A landscape with many valleys, sampled at points; each row gives a point and its height.
From any point a ball rolls to the lowest of the 2 points nearest to it. It stops when none of these is lower. Distance is the straight distance between rows; heights are no part of it.
Maz: [118 155 131 131 135 158 171 160 135  89 107 155 118 135  63 122 145 158
 123  80]  h=3.76
migos: [ 64 107 114 138 160 124 127 118 140 161 146 104 112  96 116 127 110 109
 134 142]  h=2.88
Tifo: [ 80 102 124 123 157 115 133 117  99 140 115 101 186 124 126 135 132 114
 147 137]  h=5.92
kop: [138  84 125 150 115  95 137 108 124 112 129 148 160 126 122 113 142 149
 169 133]  h=8.48
faku: [150 162 114 101 153 154 157 144 139  76  86 168  90 133 102 101 119 135
  90 128]  h=3.03
Lep: [182  82 127 119 144  84 152 135  96  91 124 160 160 139 169  95 139 108
 142 145]  h=5.04
mik: [ 87 108  96 115 125 114 148  84 148  92  70 165 145 101 101  85  76 130
 131 156]  h=6.48
meka: [157 142 118 117 177  93 119 111 106  62 116 149 100 126 134  63 117 102
  91 124]  h=6.55
Rab: [125 126 124 133 208 141 140 148 126  93 164 150 123 137 130  69 153 113
 117 113]  h=3.78
tige: [143 174 159 107 173 188  91 155 121 149 140 102 161 151 150 130 133 116
  97  76]  h=5.14
ladi: [133 101 108  93 121 107 149 142  68 125  82 109 181 142 158 153 108 102
 141 150]  h=6.36
poma: [ 85 129 144 153 158 141 151 170 123 159 168  96 101 133 119 190 170 123
 133 119]  h=5.26
Rukit: [137 128 151 141 138 154 131 156 136 164 162 133 122 134 156 146 135 132
 144 126]  h=3.92
vigu: [137  97 105 113  77 157 147 116 165 153  95 165 149 119 132 138  81 151
 165 157]  h=1.83
Vis: [ 61 115 119 167 104 153 129 112 172 188 162  96 102 113  86 168 146 149
 153 127]  h=3.27
sapug: [158 175 142 131 119  98  98 119 119 137 128  95  62 123 159 140 114 118
  85 147]  h=3.99
mibut: [117 168 146 122 169 130  79 108 116 122 122  85 169 133 125 106 153  99
  89  83]  h=5.96
Gopag: [111 161 145 115 190 121 118 144 107 121 142  92  85 130 159 128 128  88
  75 123]  h=2.53
tunan: [114 175 128 102 153 172 150 150 151  97  98 147  95 123  80 120 113 135
  94  94]  h=3.46
dodet: [117 106 138 176  68  56  66  72 120 133 182  66 161 134 141 110 156 131
 117 129]  h=8.05
zik: [ 79  92 108 154 114  58  79  70 124 158 151  63 141  98 135 116 123  94
 121 149]  h=8.17
duka: [151 120 121 100 105 114 134 121 120 120  85 146 143 120 153 130  89 134
 129 139]  h=5.23
lut: [123 140 152 123 170 186 116 169 121 132 156 112 180 155 123 134 157 126
 112  65]  h=4.78
neze: [ 69  93 125 117 209 151 156 173 110 146 146 116 167 130 111 140 139 102
 148 122]  h=5.61
rupuf: [119 151 148 127 146 202  94 132 167 159 168 127 171 129 166 107 126 135
 130 104]  h=6.18
Badir: [181 143 121 108  93 187 147 141 160 104  90 185 142 142 105 121 112 160
 136 117]  h=7.54
Zudod: [179 173 131  86 134 133 104 118 116  96  89 140 140 135 171 102  93 109
  92 125]  h=1.10
vip: [131 125 139 113 154 149 121 143 129 119 142 143 151 137 144 120 137 120
 134 127]  h=3.69
vonib: [145  97 145 185  93  47  74  57 107 130 167 102 169 126 156  82 165 147
 136 105]  h=7.92
nemov: [193  78 103  86 105  94 158 123 155 105  89 199 166 130 173 117  81  90
 143 182]  h=8.49
Ludas: [186  97 126 110 109 127 159 156 131 134  98 193  92 116 162 162  90 116
 140 183]  h=4.02
Nufov: [ 91 159 140 142 117 122 108 107 116 115 119  85 120 132  83 144 152 131
  98 103]  h=4.72
ket: [141 116 146 182  91  83  95  82 131 126 164 108 159 125 112 108 179 167
 144  92]  h=7.73
Luv: [ 91 149 109 148 115 123 142 131 158 164 153 129  37 103 117 147 128 135
 117 142]  h=1.66
mup: [ 35 117 118 148 131 147 101 106 153 175 159  67 117 113  88 163 142 115
 126 121]  h=3.15
vinor: [169 133 160 156 100 138  88 102 138 154 167 132 181 142 189 122 147 142
 150 116]  h=6.89
vuli: [149  71 107 118  89 107 170 135 101 126  83 147 133 131 137 172  83 134
 163 180]  h=6.93
Dov: [182 106 104  98  87 161 154 138 166 153  97 191 122 123 161 146  64 125
 152 181]  h=2.87
Zom: [ 50 142  96 133 138 123 118  77 158 132  99 104 136  96  81  96 104 124
 109 133]  h=6.27
sibu: [168 100 131 127 157  93 161 153  90 103 129 160  99 139 147 119 144 112
 138 145]  h=3.74
luf: [ 66 156 105 131 164 156  98 100 158 134 127  92 125 115  81 121 124 119
 101 106]  h=6.21
Vup: [ 67  87  99 141 137  81  99  79 137 155 150 101 158  83 141  87 104 104
 126 150]  h=8.23
somo: [151  63 100  90 136 115 168 129 163 119 105 210 139 111 160  92  89 103
 143 179]  h=8.16
pog: [120 112 124 132 174  89 153 152  89  90 131 122 107 131 110 123 150 112
 124 135]  h=2.67
lifun: [ 38  83 110 144 165 114 127 111 129 161 151  67 139 102  98 159 137 103
 124 136]  h=3.04
ruser: [125  98 105 110 120 100 172 112 137 100  75 179 107 112 110 117  81 130
 138 172]  h=6.71
Devaz: [155 137 124  93  98 192 129 122 146 113  82 169 204 155 108 110 104 143
 142 115]  h=7.25
durub: [ 91  95 134 143 188 135 164 174 108 130 167 100 118 135 103 146 171 122
 142 116]  h=5.43
fata: [191 137 166 150  96 158 124 152 131 130 150 143 130 165 133 145 160 185
 161  90]  h=7.76
vab: [142 155 144 137 102 144  76  74 147 144 119 118 205 128 153 100 118 144
 121 102]  h=6.76
raf: [142 160 147 139 105 185 159 170 151 135 150 145  78 140  91 178 150 173
 147  90]  h=8.18
keb: [143 159 153 128 128 165  70 112 138 163 157 101 193 140 168 105 134 124
 130 110]  h=6.46
loruv: [176 134 130 123  60 162 146 119 149 106  76 180 155 145  89 152 116 185
 159 112]  h=7.78
vumeb: [171 161 152 133  97 202 134 167 158 131 157 166 111 151 118 139 158 173
 149  84]  h=8.03
Pud: [118 124 156 169  92 111  97 132 113 167 166  84 142 133 129 166 160 145
 141 120]  h=3.97
Kunu: [180 106 147 160  97 145 109 127 111 133 157 133 169 157 148 139 162 155
 178 108]  h=7.37
rete: [105 130 154 153 118 104  83 137  85 147 160  54 167 153 121 168 177 123
 133 109]  h=4.18
lub: [115  52  94  97 145  99 183 143 125 127 112 172 138  96 146 113  81 103
 146 184]  h=7.88
Milu: [113 148 123  81 148 214 143 147 184 156 121 169 112 110 136 122  92 119
 120 147]  h=5.76
gipi: [140 146 117  90 156 162 161 167 137 145 103 161  61 125 147 164  84 104
 110 185]  h=5.32
dum: [113 152 145 137 128 145 129 154 106 145 129  91 117 147 120 180 154 141
 125 117]  h=5.08
fofon: [ 75 162 119 122 175 135  84  88 138 122 116  80 161 115 112  89 126 110
  93 106]  h=6.13
Niros: [141  68 129 151  95 105 167 122 136  87 116 163 174 141  87 121 151 188
 186 124]  h=8.29
masuz: [151 160 144 139 102 118 123 115 116  91  91 128 127 142  85 136 140 156
 124 103]  h=4.40
fepan: [124 152 130 121 216 135 123 150 117 109 157 139  75 131 141  91 137  97
  95 111]  h=3.10
Vek: [162 187 144 103 127 117 106 138  84 126 108  92 107 138 167 139 105  90
  80 134]  h=3.52
pep: [110 144 120 139 114 123 146 113 136  90 105 129 120 129  53 115 155 171
 126  88]  h=4.06
rakud: [ 87 116 133 103 174 162 134 155 108 141 124  99 190 133 120 124 133 104
 133 107]  h=5.75
Koma: [158 139 111 143 161 102 121 111 131  57 152 167  93 123 126  44 150 123
 123 107]  h=7.00
gakog: [115 138 131 145 169 106 145 153 115 110 166 112  66 125 116 131 158 119
 122 119]  h=2.13
Meb: [161 156 143 139 136 159 162 168 146 132 194 171  33 124 150 129 161 151
 132 119]  h=2.72
tofom: [141 159 133 142  78  67  78  82 126 147 132 101  53 112 152 113 103 118
  93 160]  h=4.32
fugi: [ 86  89 128 186  59 110 126  98 150 162 162 104 144 115  78 161 177 166
 169 105]  h=3.55
tib: [116 157 154 145 134 135  95 150  91 140 145  59 159 162 103 169 178 122
 102  72]  h=4.39
gek: [137 165 120 144 125 130 139 143 164 133 172 159  25 106 133 117 135 140
 127 130]  h=2.09
Fabu: [101 185 136 151 166 126 136 136 142 119 153 105  42 123  93 133 165 131
 106  98]  h=1.70
bilo: [101  86 116 116 143 104 143 150  69 137 119  87 187 142 150 163 138  97
 171 143]  h=6.09
guvab: [119 157 135  97 149 209 112 147 166 165 135 146 138 123 164 121  95 121
 113 116]  h=5.95
bov: [129 155 143 102 166 102 121 149  65 121 116  82 119 134 167 150 129  76
  90 141]  h=3.02
Retik: [146 163 114 163 125 110 108  84 147  84 167 156  88 118 122  45 161 149
 132 101]  h=7.32
dovis: [143 103 109  99 112 120 169 162  78 133  92 124 123 135 136 173 103 114
 145 164]  h=6.65
pureb: [149 128 134 121  73 103 134 104 133 101  84 152 125 134 113 139 107 162
 138 136]  h=4.82
von: [159  76  95 109  99 129 187 151 113 106  79 183 169 144 117 152 102 126
 180 171]  h=7.26
rugi: [ 81 163 115 141 169 137 130 137 152 145 158 114  30 113 120 140 129 113
  98 131]  h=1.38
vamo: [164 121 148 165  70  61 106 117 109 156 164 105  77 128 173 155 150 135
 137 151]  h=5.22
rem: [112 135 141 119 206 166 127 168 121 107 168 139 171 139 128  93 160 112
 105  81]  h=4.38
Giluk: [213  91 112  89 102  99 150 133 106  83  73 190 177 153 161 125 107 104
 154 168]  h=8.88
kaz: [166 109 121 115 158 103 126 125 123  72 112 168 155 138 142  67 132 116
 115 126]  h=5.97
sumeb: [ 57  98  88 130 110  97 131  75 165 131  91 128 153  85  89  86  84 145
 136 146]  h=6.35
betu: [ 91 179 150 142 124 129 112 147 100 124 122  62 117 154  70 178 165 127
  78  66]  h=4.58
toma: [100 111 133 165  93  47  65  74 105 149 163  38 144 115 146 134 154  88
 111 140]  h=8.11
Rosup: [155 151 147 126 141 178 134 184 141 159 178 147  74 138 151 161 154 142
 139 114]  h=3.37
Vasut: [172 108 122 134  84 143 171 122 147  76  95 183 156 148  76 109 149 181
 166 116]  h=8.06
bagar: [148 176 152 106 178 144  97 145  89 122 118  85 174 150 165 121 138  90
  84  86]  h=5.58
Rop: [147 145 133 111  93 171  95  91 154 123 101 151 219 138 139  92 112 154
 147 111]  h=7.01
saror: [145  66 105  92 135 114 172 159 107 113 101 170 161 134 152 136 111  90
 161 178]  h=7.60
niza: [148 116 150 149  66  66  97 122 120 181 149  98  69 115 181 174  98 130
 128 189]  h=4.88
mozad: [120 155 122  83 147 182 169 162 153 131  91 166  84 121 105 134  80 127
 119 154]  h=5.56
Kun: [ 86 130 134 176  76 147 121 124 145 175 172  88 115 130  82 186 170 168
 152 105]  h=3.40
tibo: [161 108 100 104  79 113 163 124 133 114  62 169 106 119 120 153  69 146
 143 185]  h=6.99
nebe: [160 133 128 136  64  61  92  95 134 166 127 111  66  98 174 136  80 145
 116 180]  h=4.61
Bon: [127 115 116  89 147 137 148 135 118 138  92 148 136 118 155 124  80 102
 125 166]  h=5.35
Lir: [ 94 130 131 120 178 156 124 129 143 147 141 126 128 107 139 102 119 118
 115 132]  h=3.18
kega: [122 156 145 115 103 129 124 128  88 126  90  76 129 150  83 178 135 141
 108 120]  h=4.89
viz: [162 183 126  90 148 145 124 129 133  91  81 158  99 123 136  97  89 120
  77 127]  h=2.30
Nuz: [135 120 126 182 111  95 108  89 139 111 185 140 123 117 120  77 169 158
 144  91]  h=7.56
rom: [144 117 105  86 117 127 168 138 135 136 103 169  84 107 164 133  81 100
 116 188]  h=4.86
Gudob: [ 92  69 139 188  68  88 117 121 126 184 169  72 138 128 119 167 166 148
 160 128]  h=3.73

Call two points neighbours if one is among the 2 nearest of the other. Go from one point of each pair to the other, from neighbour to neighbour, staying as low as possible. Name the highest point that can't be avoided.
Gopag, rugi: tibo
rugi, migos: Rukit
Zudod, Gopag: Vek

Write out the way that a ball takes from each point below.
vab: keb > rupuf > guvab > Milu > mozad > gipi > rom > Ludas > Dov > vigu
masuz: pep > Maz > tunan > faku > viz > Zudod
tibo: ruser > mik > sumeb > Zom > luf > fofon > mibut > bagar > tige > lut > rem > Rab > fepan > Gopag
niza: nebe > tofom > sapug > Vek > bov > Gopag
vuli: dovis > ladi > bilo > Tifo > rakud > neze > durub > poma > dum > kega > Nufov > betu > tib > rete > Pud > Gudob > fugi > Kun > Vis > mup > lifun > migos
vamo: nebe > tofom > sapug > Vek > bov > Gopag
vinor: keb > rupuf > guvab > Milu > mozad > gipi > rom > Ludas > Dov > vigu
Retik: Koma > meka > kaz > Lep > sibu > pog > gakog > Fabu > rugi
